A landscape with many valleys, sampled at points; each row gives a point and its height.
From any point a ball rolls to the lowest of the 2 points nearest to it. It stops when none of these is lower. Distance is the straight distance between rows; heights are no part of it.
riz: [ 95 138 106 163  45  99  88 122 105 118  86 134 101  97 131 130 103 125
 174 120 143 126 121 111  95 157  94 114  53 109 134  86  99 146 112 123
  94 101 137 156 148 103 130]  height 642
Peto: [133 151 141 180 115 152 155 140 102  94  94  96 115 178 143  71 228 145
  87 162 108  97 158 140 101 184 105 139 115 127  94 108  99 128 149  92
 140 149 131 129  90 114 156]  height 681
Visi: [105 186 152 163  92 150 147 140 110 160 101  94 151  90 160  90 110  97
 210  86 155 119  67  74 157 100 119  76 115 134 106 133 108 161 112 147
  71 131 149 110 136 110 121]  height 214
movet: [167 117 142  75 211 111 159 131 140 189 164 113 167 127 109 141  97 138
 137 112 124 165  83 191 182  99 181 156 236 120 141 179 165 140 120 142
 126 142 134 106 136 130 114]  height 346
beda: [137 112 126 156  93 131 132 166 125 114 117  75 119 194 154 124 145 117
  69 151  76 175  96 129  59 132 124 117 160 158 116 152 134 151 130 109
 137 154 102 194 126 108 172]  height 376
Fepi: [133 186 165 146 144 150  95 170  99 174 129 113 125  88 119  58 124 156
 142  51 164 149  90 157 148 120 139 132 170 178 113 129  99  80 135  92
 120 168 126 155 125  80 152]  height 574
zema: [103 148 150 164 123 168 138  94 119 115 146 128  84 162 125 110 143 116
 108 107 175  86 109  80 170  89 142 126  78 148  92 120 123  83  87 142
 196  82 101 128 116 142 110]  height 408
Mev: [110 135 136 141 116 156 107 165  97 119 138 133  71 128 170 121 158  71
 111 125  94  97 114 106  70 131 100  88 108 150 100 167 111  86 114 114
 185 156  83 189 122 106 152]  height 342
suk: [105 107 120 114  91 129 112 124 164 129 103  81 142 162 144 148 104 146
  87 148 119 147 135  77  87  84 115 125 135 195 135 121 201 169 116 125
 148 137 119 102 182 107 140]  height 413
Zetip: [129 122 140 121 116 137 104 156 156 121 135  96 134 182 117 125 130 176
  80 129 118 174 125 104  95  99 163 148 155 200 125 132 167 128 131 116
 166 133 107 135 156 118 159]  height 377
peti: [132  78 116 131 112 108 165 110 134  75 136 126  91 196 124 140 159 129
  97 179  74 116 137 138 115 171 113 116 109  89 125 137 110 113 118 136
 151 101 121 131 101 157 129]  height 351
Redap: [133 116 116 127  55  90  94 126 125 106 123 123  66 140 159 150  90  96
 147 119  96 140  52 128  83 155  87 142 115 104 130 165 138  99  65 138
 149  59 125 207 161 127 153]  height 561
bos: [125 127 110 173 118 132 128 137  86 141 106  99 122 119 142  93 138 111
 126 122 112 121 118 162 168 158  89  98 123 110 130  98  89 129 153 103
  81 162 110 132  89 126 102]  height 699
tisu: [154 110 124 118 178 113 141 118 132 139 146 118 139 109 152 143 125  58
 168 161  85 115 128 229 180 165 115 136 153  53 163 166 101 140 147 123
  63 177 131 119  95 134 110]  height 259
kepe: [143 100 141 130 158 158 140 121 160 123 164 141 100 181 159 143 153  79
  88 151 116  99 155 122 110 103 137 164 131 134  74 193 149 100  97 146
 220 118 115 158 131 131 157]  height 440
lamu: [124  99 113 105 123 124 146 111 145  77 159 188  89 154 108 171 136 108
 131 150 130 112 168  77 124 109 158 110  58  77 109 118 102 111 115 175
 178  79 121 141 109 191 131]  height 439
zesum: [172 122 141  79 205 122 114 145 125 160 152 122 167 117  97  87 144 166
 106 110 113 150 130 208 151 145 166 185 217 135 148 158 145 107 145 104
 122 152 134 113 123 115 116]  height 369
vara: [149  66 109 119 177 117 169  99 133 133 149 103 137 145 172 176 102  79
 114 174  67 135 112 179 164 130 102 105 183  87 159 167 121 164 145 116
  90 205 118 113 107 154 106]  height 289
naved: [158 121 132 129 146 121 187 120 143  82 170 164 111 177 123 130 185 101
 129 161 102 134 171 147  98 157 168 115 120  88 115 141  79 126 139 140
 160 115 133 153  82 180 152]  height 385
deri: [150 154 119 157  89  84 115 161 115 115 133 132 146 126  86 127 109 160
 154 108 124 183 116 157  93 173 173 125 121 112 158 107  90 131 130 124
  71  90 141 188 117 145 159]  height 180
novi: [148 129  87 148 125  93 101 155  80 141 116  99 145 128 133 101 103 123
 143 130  72 170 116 208 156 191 109  99 171 110 138 100  69 137 166  98
  47 153 130 171  80 128 128]  height 709
Katuk: [103 140 122 136 100 131 145 131 137 125 114 139 155 130 114 154 150 146
 143 136 150 127 180  69  91  93 150  95  77 134 119  72 129 173 154 144
 139 149 140 118 149 159 149]  height 505
Pize: [113 120 134  84 169 155 117 122 164 148 128 154 158 169 134 148 163 146
  96 128 145  81 223  79 126  82 161 172 119 140  96 138 169 134 163 150
 211 134 127  81 148 138 129]  height 475
pepel: [ 98 164 138 183  65 111  90 147 107 118  95  84 115 137 130  82 120 160
 138 116 147 147 116 127  76 154 112 137  74 155 117  83 110 151 130  97
 107 133 132 136 152  81 150]  height 656
Rabu: [137 117 149  71 205 133 153 147 131 203 163 146 177  78 125 158 123 118
 156  72 146 143 114 172 158  78 176 138 212 131 113 175 138 110 135 142
 151 185 131 119 124 119 125]  height 324
delut: [136  84 103 115 135 115 125 137 143 122 111 117 148 134 146 138 137 141
  94 164  76 128 165 147 112 153  85 119 151 134 144 113 138 133 151 108
 105 179 122 115 122 109 127]  height 311
Dutir: [146  98 115  54 183 118 131  82 145 156 164 162 158 128  83 166  81 174
 119 119 162 129 121 128 167  91 156 179 173 133 154 141 182 127 124 167
 147  89 128  73 162 131  75]  height 403
tes: [112 136 108 125 129 132 117 118 118  77 133 176 118 127  72 130 152 156
 145 119 163 105 164  92 144 153 148 128  57 100 143  80  88  97 146 131
 123  87 120  89 103 153 108]  height 613
dano: [123 170 153 168  93 143 176 150 114 137 119 109 147 121 175 143 128  55
 176 117 121 147  64  83  99 112 141  56 131 109 102 159  90 152 108 162
  91 123 137 194 121 139 157]  height 267
nofol: [135 129 121 140 108 108 125 147 133 144 112 138 144  81 151 159 127  73
 161 136 114 127 159 159 114 147  94 125 105  91 137 129 114 147 130 139
  96 138 136 159 123 130 147]  height 177
zar: [163  89 112 111 135  95 127 113 149 137 124 111 134 124 155 173 113  77
 157 176  83 131 133 200 140 176  90 148 133  77 165 164 132 157 123 131
  76 121 143 135 146 136 128]  height 226
lopin: [114  97 113 121 123 139 167  96 139 106 140 179 114 115 151 182 149  77
 132 156 137  89 187  77 129  80 129  75  66  93 117 105 123 144 142 170
 177 146 134 112 125 181 109]  height 466
beg: [151 129 138 123 190 149 175 119 133 129 176 153 133 136 118 129 167  99
 128 113 131 133 161 156 150 125 172 107 149 106 115 145  85 109 152 118
 167 168 123 135  67 178 122]  height 407
finil: [126  88 121 139  93 136 102 146 125 106 115  92  75 163 177 137 139  89
  83 144  71 120 100 119  76 138  71 131 134 155 119 181 144 113  97 116
 172 139  99 179 146  93 152]  height 399
Pem: [112 153 139 140 128 183 131 146 107 122 123 151 118 116 153 101 197 108
 124 120 156  87 189  92 102  89 124  82  85 139  90  89  87 121 176 117
 173 186 115 125 111 135 141]  height 562
dati: [112  66 113  96 145 143 104 101 139 142 125 141 123  73 173 149 120  99
 103 130 125  62 150 126 158 105  70 135 115 123 146 140 162 109 127 124
 154 158 112  84 143  96  70]  height 524
tado: [160 144 157 132 181 144 123 123 135 133 151 119 130 157 109  62 175 144
  98 127 128 112 135 198 163 174 151 195 171 132 123 163 127  88 127  98
 135  97 129 114 100 124 115]  height 395
roto: [108 162 146 138 163 171 163 107 144 181 118 133 172 134 144 144 162 110
 117 121 167  70 185  96 154  75 152 170 117 120  66 144 180 155 136 155
 184 128 134  82 148 124 109]  height 499
Nit: [127 131  97 129 138 100 119 146  86 117 127 121 137 129  76 120 116 184
 128 100 132 182 134 124 146 131 149  70 152 139 133  68  89 139 150 101
  98 173 124 134 102 145 137]  height 404
Numiv: [117  44  88  68 118  84 116 113 169  81 129 177  93 133 111 180 117 144
 131 174  74 118 164 132 111 164  84 125 102  90 162 128 131  95 129 126
 117  91 125 100 124 126 119]  height 592
siki: [113 112 136 119 146 153 105 117 132 148 136 160 100  85 161 145 132  59
 131 113 142  50 123 120 145 102  83 134  97 126 113 176 158  80 100 140
 185 121 120 131 144 114 102]  height 498
pefu: [119  94 124 100 125 147 102 148 127 104 147 176  82 104 140 133 147  89
 124 116 103 103 158 122 109 129 108  83  96 117 115 153  94  57 139 122
 173 153 100 153  95 130 128]  height 264
Gemin: [112 140 135 122 105 126 142 125 156 142 143 161 161  81 129 171  92 110
 190  83 148 144 110  81 123 102 152  76 120 122 133 135 125 120 107 159
 101 103 150 155 139 147 133]  height 262
nuzi: [133 163 137 135 110 115  83 130 112 137  92 125 138  83 113  67 118 171
 127 124 153 118 148 162 130 183  90 190 105 145 151  81 141 138 156 101
  82 132 144  92 151  70 115]  height 563
Pusu: [130 170 166 136 172 176 128 163 119 187 136 114 150  87 140  93 162 118
 129  79 160 109 125 159 153 100 149 169 175 153  91 159 140 106 143 113
 153 173 123 127 117  91 133]  height 559
daso: [134 142 150 167  91 115 171 124 140 128 127 111 128 150 147 146 113  81
 142 131 133 139  70 111 128 121 144 114 122 105 112 159 119 131  75 169
 128  66 137 180 130 149 145]  height 295
nira: [153 158 129 107 141 113  82 145  95 169  81  91 134  86 154  49  85 176
 124 127 133 131 102 191 163 153  83 197 172 157 153 104 162 159 152 110
  76 164 127  97 143  67 108]  height 578
Nuva: [ 96 149 127 109 129 154  98 141 126 106 165 173  87 116  89 144 116 149
 154  63 176 127 127  68 122  87 181  83  80 140 119 124  76  65 122 146
 162 110 110 146 109 159 137]  height 468
gar: [121 106 124 137 145 143 181 100 141 148 124 148 145  84 170 191 129  37
 147 157 127  86 153 113 144  91 102 104 104  84 113 147 148 170 135 164
 139 165 147 118 131 155 112]  height 484
zed: [138  76  98 128 130 100 163  92 137 125 127  97 139 139 136 179  92 105
 112 165  91 147 105 128 165 118 110  84 148  94 165 121 149 176 121 138
  89 135 119 102 120 177  83]  height 319
Subi: [144 150 146 155 180 165 147 152 103 158 127 119 139  84 161  93 180  65
 144 128 140  71 154 182 177 141 110 169 145  83 110 152 106 124 155 114
 114 183 127 109  72 104 120]  height 510
Giso: [123 166 157 188 134 169 157 113 115 149 121 104 107 132 142  79 166  89
 121 123 176  65 120 127 188 121 125 168 102 129  84 142 135 112  97 138
 154  96 115 110 115 124 105]  height 370
roduf: [109 166 122 162  97 135 146 154  90 159  99 100 139  86 179 128 110  89
 196  99 126 141  79 118 143 113 104  42 142 120 111 115  82 160 128 141
  49 165 134 164  99 132 137]  height 240
zifu: [ 99 165 130 182  92 142 172 118 107 133  99 116 148 103 121 129 144 120
 169 127 166 106 144  95 129 110 136  79  62 110 112  67  97 178 143 136
 100 138 143 124 124 163 124]  height 517
Fov: [ 95 110  95 102 101 126 118 154 137 130 131 165 139  86 151 171 118 129
 153 131 119 144 213  89  69  87 111  44 107 144 125  73 115 166 159 139
 122 183 134 151 143 134 144]  height 483
Roz: [147 126 146 153 181 175 202 108 121 141 162 103 122 159 165 136 150  74
 100 129 133 135 103 122 163  79 158  94 181 134  97 159 118 137 136 131
 171 178 113 139  85 167 120]  height 386
Bisa: [105 127 101 112 106 119 107 139 117 111 149 143 101 130  86 151  87 183
 142  81 152 183 108  82 116 101 158  70 120 161 140  97  92 112 128 120
 123 136 106 141 120 140 128]  height 434
Leni: [126 133 116 175 111 119 149 107  96  77 105  97 131 182 102  95 182 164
 101 164  91 145 119 149 138 191 136 118 125 110 134  97 115 154 125 114
  77 101 140 113  90 171 101]  height 266
zif: [156 152 132 109 125  95  81 163 126 165 123 123 145  91 122  96  60 179
 144  95 128 199 105 180 116 142 128 154 191 173 158 121 132 132 143 106
  84 135 138 177 148  90 160]  height 488
pok: [104 163 131 174  67 129 161 130 119  95 125 116 100 169 133 123 156 139
 122 128 141 136 105  76  82 108 173  78  70 115 103  96  83 155 123 137
 150 104 111 176 125 162 139]  height 325
Nik: [119  75 125  95 148 145 104 147 144 113 131 165 104 102 177 146 148  82
 107 154  85  86 182 152  97 128  62 109 133 125 115 176 113  75 148 110
 160 190 110 135 109  79 137]  height 166
Dunu: [143  99 128  98 109 107  90 128 158 139 131 153  99  99 161 159  88  78
 150 127 114 120  95 147 108 133  85 151 121 126 141 177 164 104  81 136
 147  78 137 177 175 112 140]  height 580
ligef: [124 150 120 105 167 123 110  91  91 112 121  99 146 146  48  98 130 213
  97 119 164 159 103 118 179 119 165 158 167 166 140  84 163 160 119 107
 110 127 143  47 139 144  90]  height 397
tati: [154 143 126  94 143  91 102 115 133 137 117 120 177 109  77 110  85 201
 128 150 131 182 116 164 121 155 149 190 174 135 175 120 193 187 131 130
  52  96 164  90 166 141 107]  height 174
Leda: [123  64  83  65 111  93  83  96 169 100 106 177 101 104 113 153  86 182
 114 167 110 120 158 114 121 160  68 162 109 127 183 111 168 125 137 120
 114  87 128  81 153  92  98]  height 573
vano: [104 135 132 175  86 150 117 141 106 115  92  91 112 154 153  94 167 126
 100 145 123 106 139 111 100 134  85 131  86 154 110 104 121 142 140 100
 148 159 115 134 138  90 146]  height 669
Sadad: [126  61 111 135 147 144 170  85 113 100 139 137  90 145 163 145 142  84
  96 159  89  84 127 142 177 140  81  77 114  90 134 136  93  96 146 116
 150 166  97  97  73 152  77]  height 313
sef: [126 100 128  96 128 137 126 151 160 142 154 119 126 152 145 172 112 125
  94 127 103 169 115  90  81  64 145  81 173 194 122 161 161 130 119 137
 176 161 100 160 146 140 152]  height 415
favot: [116 147 144 118 103 114 142 138 132 126 143 110 154 147 101 146  77 178
 155  71 156 206  63  62 117  84 180  61 169 170 129 128 111 132 104 131
 112 120 150 149 141 133 152]  height 458
sife: [155 103 117  86 131  95 107  97 142 131 127 137 137 109  96 133  52 169
 121 146 127 162  87 159 146 158 107 167 155 128 200 130 167 152 129 132
  79  78 130 117 152 131  93]  height 132
foz: [133 117 128 132 177 143 170 121 117 151 127 138 165  76 156 152 159  73
 145 158 124  75 186 159 159 125 118 136 122  67 120 135 119 163 163 135
 110 204 140  87  95 139  99]  height 497
tasu: [131 150 144 121  71 107  78 108 137 140  79 127 101 103 160 109  38 156
 146 128 151 170  41 134 116 161  89 158 115 147 165 140 151 142 109 127
  99  70 137 150 158  87 134]  height 135
nopo: [117 169 121 133 134 121 148 127 106 129 112 101 181 138  80 117 166 185
 128 139 146 155 168  92 126 114 177 110 125 137 116  57 136 203 149 120
 110 163 157  90 135 174 133]  height 518
mumak: [148 108 133 132 158 125 136  89 117 103 144 141 101 132 104 105 153 115
 125 145 126  83 130 179 190 181 100 151 107  77 153 142 103  82 118 126
 126  83 127  92 102 135  76]  height 306
kemid: [157 106 141 161 140 114 170  81 129  85 153 109 102 216 127 112 170 114
 100 193  94 101 151 165 139 179 123 176 139  83 102 156 126 124  74 141
 143  70 138 122 115 157 130]  height 384
tedo: [115 121 111 157  36  92 120 112 119  84 102  95  76 174 134 126 110 128
 109 138 118 124  79  99  95 157 100 161  85 108 115 121 145 128  79 129
 154  61 126 147 168 120 134]  height 534
lolal: [125 178 145 145  63 121 104 128 119 154  83 101 125 102 176  91  66 122
 195 102 147 154  38 112 133 138 103 107 114 145 139 131 113 146 108 137
  55  95 147 135 143  89 131]  height 184
darob: [162 119 148 142 164 145 155 100 152 125 143 106 131 222 144 118 174 123
  71 187 111  90 177 136 123 143 141 202 153 128  77 178 163 131  96 131
 179  97 126 115 134 126 149]  height 410
vamep: [136 148 128 175 147 163 172 121  76 111 108  98 117 144 137  66 198 117
  94 133 116 107 138 148 165 161 123 100 134 115 103  99  79 128 157  87
 115 177 117 121  57 144 118]  height 690
Kop: [155 166 147 149 127 127 117 155 124 125 161 150 116 121  84  99 128 158
 144  67 165 160 104 159 130 152 186 142 120 132 148 136  83  75 122 113
 126  86 123 180 106 136 153]  height 122
fot: [124 110 102  95 121  99  66 183 126 104 150 176 109 113 105 105  99 171
 134 106 101 160 164 170  95 167 111 109 145 144 147 111  70  59 175  97
 109 129 115 161  99  87 142]  height 547
silaf: [112 184 153 151 120 141 138 123 141 154 122 146 162  82  98 118 126 149
 183  89 197 102 133 100 150 115 164 151  89 118 118 105 132 131 133 148
 118  97 159  98 153 126 122]  height 537
tole: [120 159 129 171 101 151 176 137  97 125 129 106 119 156 142 118 159 129
 128 113 139 156 108  87  92  82 168  39 122 141 103  88  85 166 145 116
 132 177 121 170 116 163 150]  height 357
dav: [138  99 108  85 187 108 130 103 123 132 142 142 190  98  97 142 145 157
 130 147 110 117 171 170 152 144 143 146 160  87 157 116 143 145 141 132
  89 163 156  65 119 150  90]  height 367
gato: [150 129 126 140 125 125 138 157 145  99 138  94 134 202 113 101 162 163
  75 147  86 175 127 141  93 154 175 136 158 155 131 133 128 134 127 113
 143 123 113 160 110 148 163]  height 341
vap: [124 137 112  70 161  93  93 122  95 139 118 139 158  98  59 113  99 221
 115 109 171 176 125 124 149 122 143 160 167 168 149  65 154 158 135 107
 109 155 146  70 159  91 111]  height 374
zole: [138  76 128 132 150 131 138  91 120 108 123 133  91 137 153 133 155  83
 120 159  97  57 134 195 173 177  49 130 120  74 144 164  97  72 137 100
 133 143 115  90  98 111  94]  height 261
ruva: [123  43  99  66 132 102  92 115 186 126 150 178 100  91 147 185  93  90
 136 143  91 118 150 135 118 121  86 123 118 106 162 164 156 106 100 125
 156 112 125 142 154 120 121]  height 598
lud: [135 122 116 111 116 119  61 156 119 122 136 137  98 122 107  81  79 197
 105  92 120 175 114 149 109 151 111 137 159 185 157 110 117  88 153  87
 119 136 111 149 135  74 141]  height 514
Zut: [162 145 151 148 148 137 105 175 108 139 127 128 128  92 150  99 170  74
 158 124 122 109 152 212 129 186  91 173 134  91 123 169  86  88 151 107
 100 143 129 166  99  88 157]  height 525
pez: [140 145 114 138 105  84 116 128 126 100 123 120 153 155  65 127 102 193
 125 138 120 194 109 131 102 167 168 144 141 136 168 101 148 161 125 121
  67  84 149 126 145 154 131]  height 208
deker: [107 153 158 118 160 188 107 140 125 152 145 145 124  99 145 104 178 106
 114  86 170  76 168 111 141  88 130 132 119 157  98 143 123  79 150 115
 202 174 109 109 120 109 124]  height 540
Peg: [129 107 118 120 136 110 124 133 133  84 113 124 141 178  99 117 161 199
  90 169  74 138 151 144  96 170 131 136 142 147 148 106 144 120 142 112
 106 123 139  94 108 141 137]  height 305
rivup: [118 102  97 127 100 108 150 100 153  98 150 148 126 152 100 193  87 131
 132 147 138 143 111  70 126  99 162 101  91 109 140 108 141 139  96 173
 133  64 121 133 141 181 119]  height 409
bib: [149  90 113  63 201 108 121  89 161 138 174 159 192 131  78 158 122 164
 131 150 115 130 169 176 139 124 180 177 179  91 156 158 172 145 129 154
 117 107 156  72 160 157  82]  height 383
pegaz: [137 117 119 106  94 111  91 101 155 110 108 150 104 119 108 136  43 170
 119 136 163 164  81 108 111 145 106 174 107 152 178 117 181 139 115 136
 124  63 127 117 178 104 120]  height 51
kade: [116 119 143 118 149 164 107 126 141 138 149 134  93 145 161 132 122  84
  94 122 125  81  94  98 127  87 114 137 131 180  98 190 177  75  79 136
 215 112 104 147 161 108 126]  height 470
kiko: [137 175 169 147  98 132  87 165 135 159  87 110 131 100 163 102 127 105
 150 122 144 123 106 144  89 142  98 200 128 160 116 163 177 136 115 124
 117 109 145 161 179  65 181]  height 168
Pag: [136 123 120  70 168 115  94 120 128 117 139 158 162 111  71 114 141 207
 117 125 136 126 164 146 131 144 142 175 153 138 154 107 146 109 155 117
 115 127 144  70 133 115 104]  height 344
Zilef: [125 130 139  98 154 131 135 139 161 168 157 171 171  79 118 179 121 106
 157  91 143 135 147 115 117  87 166 105 151 132 116 153 136 112 132 153
 154 149 137 145 134 150 145]  height 293
vebu: [ 97 140 154 100 178 174 147 105 118 185 141 140 148 107 142 146 154 122
 122  80 174  85 138  84 171  48 146 111 144 157  89 143 146 110 129 153
 204 169 121  91 138 126  96]  height 519
lali: [155 141 146 150 131 133 146 156 136 158 124  76 151 140 139 121 118 109
 123 120 115 163  84 152 137 119 143 144 182 144 134 159 145 140 124 125
 103 133 122 155 127 128 148]  height 347
Lupem: [133 151 146 103 109 105 118 134 154 153 130 128 162 112 106 131  62 175
 144  94 154 196  74 108 113 107 154 134 177 173 153 134 161 139 119 133
 104 106 148 134 164 109 149]  height 472
Peb: [ 77 161 135 173  57 133 136 120 104 113 100  96  88 136 157 121 132  98
 146 124 140  94  78  64  81 112 107  84  54 130  93 123 115 143  81 131
 151 103 124 166 152 121 139]  height 274
puse: [157 159 147 155  84 100 155 145 141 134 113  78 139 180 148 122  95  99
 133 145 118 172  41 131 126 125 142 160 158 133 128 164 159 149  85 157
  91  51 142 156 142 127 162]  height 322
Biz: [148  96 127 121 146 125 157  92 148 143 152 110 130 141 127 161  82 103
 117 137 128 137  76 141 184  97 127 119 164 120 155 154 153 126 103 149
 126 101 114 111 134 153  83]  height 348
danu: [ 93 113  93 140  72 102 112 109 112  89 102 174 109  90  96 141 121 134
 163 132 151 103 172  99 131 170  92 119  28  76 147  65  99 132 129 126
 102  89 138 108 133 134 107]  height 628
fuva: [125  69 101  70 154 115  97  98 140 130 116 167 140  70 127 136 107 151
 124 142 119  83 170 158 157 143  67 153 130 108 178 109 140 102 148 111
 106 138 124  65 134  85  67]  height 550
gopa: [117  77 100 118 166 131 113 141 129 134 115 123 137  93 206 157 117  89
 104 161  77 110 179 168 118 138  45 111 168 116 132 134 112 136 164 106
 105 216 128 134 108  72 125]  height 256
lavuk: [147 181 165 157 112 124 120 172 146 150 131 145 145 105 124 115 132 106
 175  87 149 144 101 158  92 146 169 161 120 129 125 162 107  99 113 137
 118  83 150 196 133 117 189]  height 52
Lagud: [ 95 124 126 150  65 125  91 125 122  72 114 101  55 184 121  91 123 168
  85 127 132 129  84  78 101 137 121 150  65 162 115 107 135 105 105 108
 177  88 101 115 156  93 130]  height 500
muk: [ 92 119 122  78 121 144  90 166 147 143 145 155 114 100 150 158 120 124
 130 121 107 136 180  76  63  83 128  81 125 182 117 130 140 126 134 137
 162 179 109 158 149 120 164]  height 452
sozi: [118 134 127 136  92 104 125 133 166 133 119 168 150  90 123 171 112 101
 174 127 143 119 148 109  97 125 137 139  82 108 131 133 148 137 105 156
 131  83 160 160 164 147 162]  height 227
baf: [150 132 143 145 181 162 175 148 115 163 127  73 140 131 163 129 132  85
 113 126 116 143  89 145 165  88 142 118 214 133 108 164 145 165 142 124
 123 212 119 130  91 123 139]  height 366
fumo: [124 121 111 106 163 139 131  90 114 108 162 120 122 184  69 136 118 186
  86 115 159 151 103  79 184  93 167 127 157 163 141  94 139 123 115 135
 156 105 109  70 121 163  90]  height 425
salu: [104  92 113  97 131 136 119 100 167 145 122 124 152 137 142 175 116 146
  86 144 133  96 171  72 134  68 127 149 123 161 121 130 201 150 134 150
 182 140 121  66 184 125 104]  height 445
Keta: [102 185 163 157  79 140 116 146 120 142  87 112 124 104 179 122 124  72
 180 110 135  96  80  78  82 134  98 137  93 143  96 155 149 130  79 136
 127  95 158 169 178  86 173]  height 220
diz: [120 113 125  81 141 123  90 179 152 101 134 162 121 141 107 117 155 186
 111 134  91 139 203 130  83 142 133 130 127 154 123 110 103  63 178 108
 140 150 114 124  98 110 171]  height 575
mef: [147  89 124 148 135 120 183  69 151 118 170 125 115 200 120 174  96  90
 111 176 118 132 105 110 169  95 149 110 129  98 124 140 145 131  70 180
 149  73 108 137 122 175 103]  height 378
vemuv: [137 153 121 183  83 109 171 127 105 122  96  84 142 161 128 131 147 104
 134 167 110 136 108 138 137 156 135 121 105  86 137 109 125 190 113 143
  69 100 136 138 112 176 122]  height 230
Lus: [150 169 151 172 155 144 151 108 103 134 145 116 101 123 110  67 153 108
 132 118 169  85 107 173 222 160 142 167 112  96 125 134 105 101 106 132
 116  63 119 104  87 153  83]  height 340
dimup: [ 91 127 120 136 123 165  97 112 121  79 142 127  63 174 104 104 126 169
  99 102 164 114 105  54 146  99 138 133  71 168 121  96 113  91 124 114
 175 106  89  89 128 122 105]  height 453
Ket: [109 181 143 143 129 121 156 131 133 170  98  96 193 112 101 120 131 164
 162 120 172 126 141  99 140  93 161 141 130 139 112  92 167 196 138 138
 102 139 164  70 160 131 128]  height 527
geb: [122 165 105 161 135 127 157 160  71 138 112 106 147 107 124 110 140 133
 138 111 136 163 150 132 130  99 143  37 149 130  97  60  65 180 167 107
 101 214 145 165 105 146 155]  height 379
Ton: [131 145 116 160 135 139 196  99  93 108 124 134 141 133 117 133 180 114
 131 153 137 126 171 106 147 123 157  59 103  92 125  59  96 180 163 135
 115 164 146 102  95 203 105]  height 528
Duveg: [118 119 113  77 141 122  92 149 142  70 139 180 103 157  64 127 148 198
 120 131 120 137 168 108 105 164 159 154  97 133 141 104  88  63 159 120
 125  81 120 102 101 136 143]  height 596
feme: [151 156 144 153 104 116 110 183 153 149 114 127 164 115 132 137 144 108
 148 126 118 146 156 153  61 152 136 174 134 137 118 159 142 149 132 129
 118 122 148 191 156 100 206]  height 111
Gopag: [132 195 167 135 123 139  96 128 129 146 103 146 138  81  82  67  96 186
 155 101 209 126 113 138 126 162 148 200 101 141 138 100 149 129 148 124
 113  97 154  90 163  91 131]  height 549

Where does a ball stop that starts at each point below?
Numiv: peti
foz: nofol
zif: lavuk
ruva: zole
Pusu: gato
vamep: lavuk
Roz: pegaz

Call two points neighbours if one is among the 2 nearest of the other. Go from one point of each pair to the other, from neighbour to neighbour, staying as low as possible. Name the highest point that can't be avoided.
Nik and Peg: delut
pegaz and peti: beg
pegaz and lavuk: pez
